Points on a hilly landscape, in no order, each with its height.
From any point a climber steps to the highest of the 3 points nearest to it. It stops when none of these is higher. Distance is the straight distance between rows; heights are no part of it.
k_430: [123 140 119 168 133 119 167 160 138 139 147 157 126 109 129 127 156 134
 144 102 130 133  85 113 102 131 170 104]  height 255
k_703: [161 124 166  86 166 125 107  30  92 129 146  74 141 211 122 155  74 172
 107 219  96 119 198 163 159 135  55 153]  height 206
k_280: [201 126 169 157 187 145 144  93  76 164 153 131 129 154 139 146 119 181
 133 163  86 121 150 177 115 131 102 121]  height 394
k_915: [ 84  76  75 121 101 132 175 165 100  97 135 130 101  66 127 101 167  93
 133  81 191 174  80 105  75 133 165  83]  height 301
k_162: [ 77 101  87 102  89  96 107 171 154  80  86 127  99 155  95 133 102  89
 106 135 121 114 141 122 120 136 119 147]  height 298
k_532: [180 144 166 145 180 123 154 129 127 148 147 140 140 134 155 147 128 191
 128 162 106 110 140 181 139 120 116 117]  height 275
k_314: [184 142 182 140 162 167 122  74 109 174 151 126 127 127 131 113 128 158
 126 144 119 141 142 140 138 119 122 127]  height 469
k_337: [149 125 135 108 136 115  79  84 117 109 127  99 140 194 118 128  71 132
 110 185 101 119 171 141 152 140  92 160]  height 265
k_895: [148 122  98 147 142  68 147 168 132 114 117 147  96 159 123 144 123 140
 128 114  82 116 115 163 127 131 125 114]  height 288
k_641: [154 142 153 158 147 123 153 137 127 171 153 160 123 113 147 119 128 164
 124 111 115 121 121 134 112 122 150  99]  height 145
k_345: [110 139 115 166 132  94 183 201 198 107 149 161 134 125 157 146 173 135
 163  99 118 111  89 110 118 143 160 112]  height 325
k_818: [ 81 107  54 127 125  64 183 207 202  65 124 149 109 114 143 157 182 105
 149  90 125 120  92 126  76 117 154 125]  height 339
k_481: [103 111  92  87 105 117  96 149 114  97  92 136  90 114 106 115 102  82
  85 131 137 122 126 126 118 146 128 140]  height 291
k_20: [125  98 139 114 147 115  92 119 100 118 100 126  97 188 112 146  97 153
  89 178 100 117 158 151 151 136  97 141]  height 268
k_606: [141 187 156 147 107 161 124  75 153 171 166 102 196  96 148 129 161 124
 164 120 168 139 120  94 148  91 121 142]  height 334
k_88: [111 144 150 150 111 155 148 121 151 149 166 109 151  73 124 109 174 107
 165  90 181 144  95  76 114 125 150 116]  height 312
k_561: [ 89 167 128 135  91 158 118 127 203 167 167 102 200  77 103 118 147 113
 174  91 201 169 136  60 149 107 126 166]  height 242
k_185: [100 101  94 137 110 120 161 171 113  95 104 158  80  82 147 121 141 103
 130  92 147 131  70 151  84 160 185  75]  height 421
k_300: [145 180 155 101 141 122 137 123 156 126 140 105 173 169 125 162 101 148
 123 154  73 108 167 128 170 127  81 143]  height 219
k_150: [109 117 130 132 108 131  68 103  92 132  94 123 123 163 117 127  89 124
  78 172 113 117 149 137 162 123  97 158]  height 271
k_621: [ 93 105  79 102 105 154 130 156  95  95  93 135 120  71 133  92 149  72
 129  92 200 170 108 131 102 160 155 120]  height 293
k_652: [110  97 103 125 114 148 121 141  87 138 105 140  96  93 122 103 121  98
 106 113 165 134  96 113 123 150 158 114]  height 458
k_518: [ 88 109  81  72  85 128  74 141  72  99  75 130  94 166 110  99  78  70
  70 163 129 114 140 121 168 145 117 145]  height 285
k_47: [163 143 184 123 122 189 106  49 117 198 157 106 190 109 137 129 137 136
 136 129 129 133 150 118 158  95 114 150]  height 225
k_399: [129 114 131 105  94 160  72  79  98 140 118 119 128 142 105 121 113 116
 111 137 138 124 145 106 166 117 130 154]  height 264
k_884: [167 157 168 163 142 158 140  76 102 177 158 128 142  96 150 139 154 148
 150 119 118 141  98 135 124 119 143 102]  height 401
k_122: [ 84  92  96 104 102 164  80 136  92 106  79 121  84 102 141  82 116  71
  91 113 159 142 103 144 119 152 144 129]  height 427
k_992: [162 149 158 115 146 109 128 120 151 134 128 121 150 187 133 152 108 154
 113 169  84 122 141 153 149 122 111 124]  height 222
k_64: [157 155 164 110 151 160 104  67 114 164 160  87 166 158 130 146 107 136
 118 140 116 135 164 124 154 104  97 149]  height 220
k_562: [171 171 171 127 150 139 147  79 153 133 170 119 169 162 134 152 125 155
 149 155  83 106 171 135 146 106 105 141]  height 238
k_469: [129 100 125 134 132  97 118 151  96  95  98 151  77 152 124 125 117 144
  92 155  95  91 121 146 148 139 134 117]  height 262
k_772: [ 87 150 103 139 111  80 143 183 221 104 141 133 164 130 118 150 138  96
 147 102 109 112 120 110 131 104 125 138]  height 324
k_442: [169 167 144 144 188  94 158 142 164 115 143 141 153 162 112 137 137 165
 145 147  80 112 155 149 135 124 127 140]  height 200
k_313: [ 63 129  44 127  89 118 153 193 194  80 140 134 123  76 117 124 170  90
 157  74 191 177  89  93  71 129 164 110]  height 455
k_551: [120 110 107 145 120  98 122 148 125  94 109 135  82 147 120 114 122 114
  96 137 108 104 109 144 116 146 134 128]  height 274
k_485: [108 121  90 152 140 100 150 192 192 101 128 149 128 140 133 145 136 119
 133 116 117 117 114 108 121 121 125 141]  height 338
k_427: [162 185 162 119 148 118 144 135 197 155 164 106 203 148 112 149 127 117
 173 104 103 127 173 124 166 102 116 169]  height 227
k_107: [139 135 165 110 118 166 100  82 115 161 119 118 169 123 133 133 117 121
 125 130 127 142 132 104 145 107 125 137]  height 246
k_407: [155  90 111 121 161  87 144 165  64 119 102 166  72 151 124 130 119 165
  78 136 102 105 126 169 118 139 147 105]  height 245
k_27: [169 161 178 144 153 143 147 108 167 148 163 119 171 134 137 157 153 158
 164 132  97 113 139 112 149 125 119 136]  height 286
k_477: [150 120 150 161 150 132 127 104  95 132 126 153 119 126 136 112 123 133
 128 145 113 117 117 150 118 118 118 113]  height 172
k_69: [164 102 174 127 148 180  84  39  57 177 137 113 127 137 131 120 114 135
 109 147 132 147 151 133 156 124 118 128]  height 503
k_813: [109 119 128 103 109  83  86 134 131 106  91 124 119 174 112 133  96 111
 100 140 107 100 149 121 123 125 102 149]  height 290
k_470: [118 116 122 141 131 121 131 154 126 106 120 131 125  82 145 108 145 108
 124 112 149 142  93 126 108 125 150 108]  height 388
k_285: [142  91 127 115 169 109 111 109  81 105 114 132  83 183 131 140  80 174
  97 196  84 117 139 183 143 137  95 127]  height 263
k_39: [110 144 115 132 131  97 151 155 168 111 125 125 141 166 129 152 121 143
 134 140  87 111 125 121 129 127 124 132]  height 321
k_793: [146 171 157 164 147 141 155 115 167 152 179 128 185 101 144 145 174 160
 172 113 132 136 106 109 129 104 128 135]  height 389
k_808: [168 138 152 159 173  80 168 157 143 125 129 141 132 147 147 147 134 177
 149 134  81 100 140 156 136 123 130 115]  height 197
k_480: [131 102 158 118 113 134 114  90 101 155 100 125 115 114 144 107 130 146
 119 127 147 127 123 124 134 136 134 125]  height 223
k_87: [ 95  84  95  79 123 111  72 144  60  89  65 138  75 150 114  95  89 109
  80 165 119 111 135 157 133 157 148 132]  height 282
k_942: [ 57 119 102 109  67 167 124 159 159 100 101  99 158  66 106  87 138  71
 148  79 217 166 120  72 106 136 130 139]  height 20
k_962: [161  95 134 137 160 121 137 107  49 143 115 153  77 182 125 144 120 186
 116 173  84 111 148 189 140 124 112 122]  height 247
k_999: [ 99 183 149 149  94 146 127 132 197 146 149 107 187  83 123 142 142 119
 183  70 162 154 136  93 139 117 145 144]  height 333
k_247: [ 80 145 108 140  83 143 144 163 193 114 137 113 148  90 118 110 151  88
 156  94 171 153 118  89 134 119 140 135]  height 178
k_595: [116  79  95 119 116 149 145 172  79 109 106 153  67  65 150 110 142  81
 108  99 176 138  93 140  83 150 167  87]  height 448
k_36: [ 93 110 110 136 101 151 157 151 124 107 137 125 119  65 129  92 161  93
 152  81 189 167  96 115  74 144 178 120]  height 318
k_899: [100  91 119 105 120 172  72 115  50 136  78 139  87  98 119  99  88  87
  85 151 167 131 109 135 132 162 145 132]  height 382
k_671: [134  65 117 118  97 143 120 122  42 145 120 158  78  76 141 102 141  99
  87 100 163 133  93 140 111 139 147  93]  height 518
k_395: [204 139 160 114 172 142 110  61  62 131 129 114 112 189 132 153  84 194
 121 193  89 119 179 203 143 128  84 143]  height 203
k_4: [176 140 156  93 165 163  96  15  91 163 147  87 152 182 124 144  95 145
 133 196  94 138 187 142 137 119  76 141]  height 208
k_68: [107  85 101  88  80 181  80  85  83 121 100 117 102 109 115  89 113  91
  93 137 168 142 117 105 134 145 128 137]  height 402
k_255: [139 184 129 125 136  90 141 158 223 115 158 110 196 160 107 165 120 119
 166 123  83 118 165 100 154  97 108 159]  height 215
k_435: [181 129 178 124 167 175 118  66  45 180 137 133  99 138 137 132 134 195
 123 161  97 129 156 172 126 122 104 107]  height 476
k_870: [110 120 102 163 130 136 181 170 153 121 162 137 109  69 140 123 183 117
 173  73 171 146  67  92  83 150 173  94]  height 404
k_264: [121  63  97 105 133 123 131 170  39 130  82 153  45 112 129 106  89 125
  83 135 129 119 120 165  93 160 151 111]  height 256
k_718: [109 139 156 149 114 139 175 144 197 133 154 126 147  70 134 109 192 112
 184  59 180 163  79  80 105 121 163 100]  height 283
k_654: [120 107  79 141 134  94 163 166 130 114 109 174  83 111 152 121 143 134
 105 105 126 125 127 145 100 141 163 100]  height 385
k_821: [109 146 116 123 113  98 110 146 162 106 122 130 122 158 104 141 100 121
 125 137 114 128 149 100 169 119 107 153]  height 300
k_278: [179 161 161 120 177 145 124  87 121 151 148 108 140 187 137 162 107 166
 125 168  93 125 179 158 163 116  94 141]  height 221
k_310: [121 178 161 163 117 137 143 126 188 165 183 114 186  82 123 141 168 141
 190  77 159 129 124  86 135 105 138 131]  height 337
k_397: [147  77 130 136 136 128 128 122  59 146 106 134  73 126 136 118 121 149
 105 138 104 128 110 165 106 150 119 107]  height 218
k_819: [170 164 191 154 144 158 155  88 139 181 193 123 167  70 134 109 160 148
 158 118 138 128 103  93 130 119 141 109]  height 524
k_75: [124 100 121 102 111 154  64  80  57 132 100 127  94 131 120 128  99 122
  92 181 120 135 158 151 160 146 104 119]  height 267
k_309: [ 64 131  67 123  73  82 123 215 206  55 105 124 139 157 115 149 121  96
 126 109 118 105 146  97 113 127 109 131]  height 307
k_270: [116 163 137 155  98 131 115 108 177 138 151  90 169 102 137 113 151 118
 158  92 146 139 123  90 148 109 131 131]  height 610
k_978: [132 157 158 127 128 142 117  70 164 148 144  93 195 158 134 158 112 125
 144 134 108 121 172 111 174  95  94 158]  height 187
k_852: [ 67 121  89 112  85 137 128 180 153 102  80 139 120 118 111 113 124  62
 111 103 177 151 113  98 102 143 143 150]  height 276
k_602: [176 141 151 134 173 117 125 105 113 126 139 138 126 201 137 158 107 194
 123 181  87 120 172 170 145 140  75 130]  height 210
k_396: [ 74 114  85 118 109  77 147 191 167  96 110 155 110  97 129 125 143  83
 129  98 141 135 102 120  74 144 146 136]  height 316
k_59: [152 125 123 118 173  92 122 142 109 129 116 143 113 176 130 119 104 177
 107 145  90 109 143 156 138 136 114 112]  height 244
k_766: [103 122  87 149 132  68 170 203 168  93 119 151 106 123 132 138 144 124
 117 106 113  93 108 142 115 129 148 117]  height 355
k_144: [154 211 150 108 132 138 131  93 206 143 171  83 241 150 118 182 124 119
 175 121 108 127 169  83 181 100  95 168]  height 217
k_393: [176 126 156 151 154 136 159 117  97 168 141 148 106  92 149 108 162 146
 133 117 147 122  82 139 106 117 154 101]  height 278
k_946: [ 59 151 100 118  72 125 103 179 216  87 118 107 180 131 105 115 141  94
 164  95 162 123 127  74 125 128 111 176]  height 38
k_252: [ 69 116  63 131 114 108 206 201 194  71 144 146 109  67 132 114 185  89
 176  65 187 162  71  89  60 128 177  95]  height 568
k_33: [155  95 140 161 134 137 123 111  48 176 124 156  97 108 127 107 140 161
 120 123 138 116  93 162 117 138 152 105]  height 179
k_220: [122 128 125 104 101 112 102 117 122 111 113 113 120 149 115 127  91 126
 100 146 138 109 137 140 135 114 116 142]  height 281
k_970: [154 127 157 128 135 156 102  71  86 165 120 113 114 165 133 129 112 155
 117 167  95 128 154 149 123 130 127 131]  height 520

Where does a climber stop that starts at each point below?
k_407 -> k_671
k_278 -> k_819
k_75 -> k_671
k_264 -> k_671
k_703 -> k_671
k_300 -> k_819
k_978 -> k_819
k_442 -> k_970

For each start below, name every point that the climber comes to, in order.
k_20 -> k_150 > k_220 > k_821 > k_39 > k_485 > k_766 > k_654 > k_185 > k_595 > k_671
k_4 -> k_278 > k_562 > k_27 > k_793 > k_819
k_397 -> k_407 > k_469 > k_551 > k_481 > k_122 > k_652 > k_671
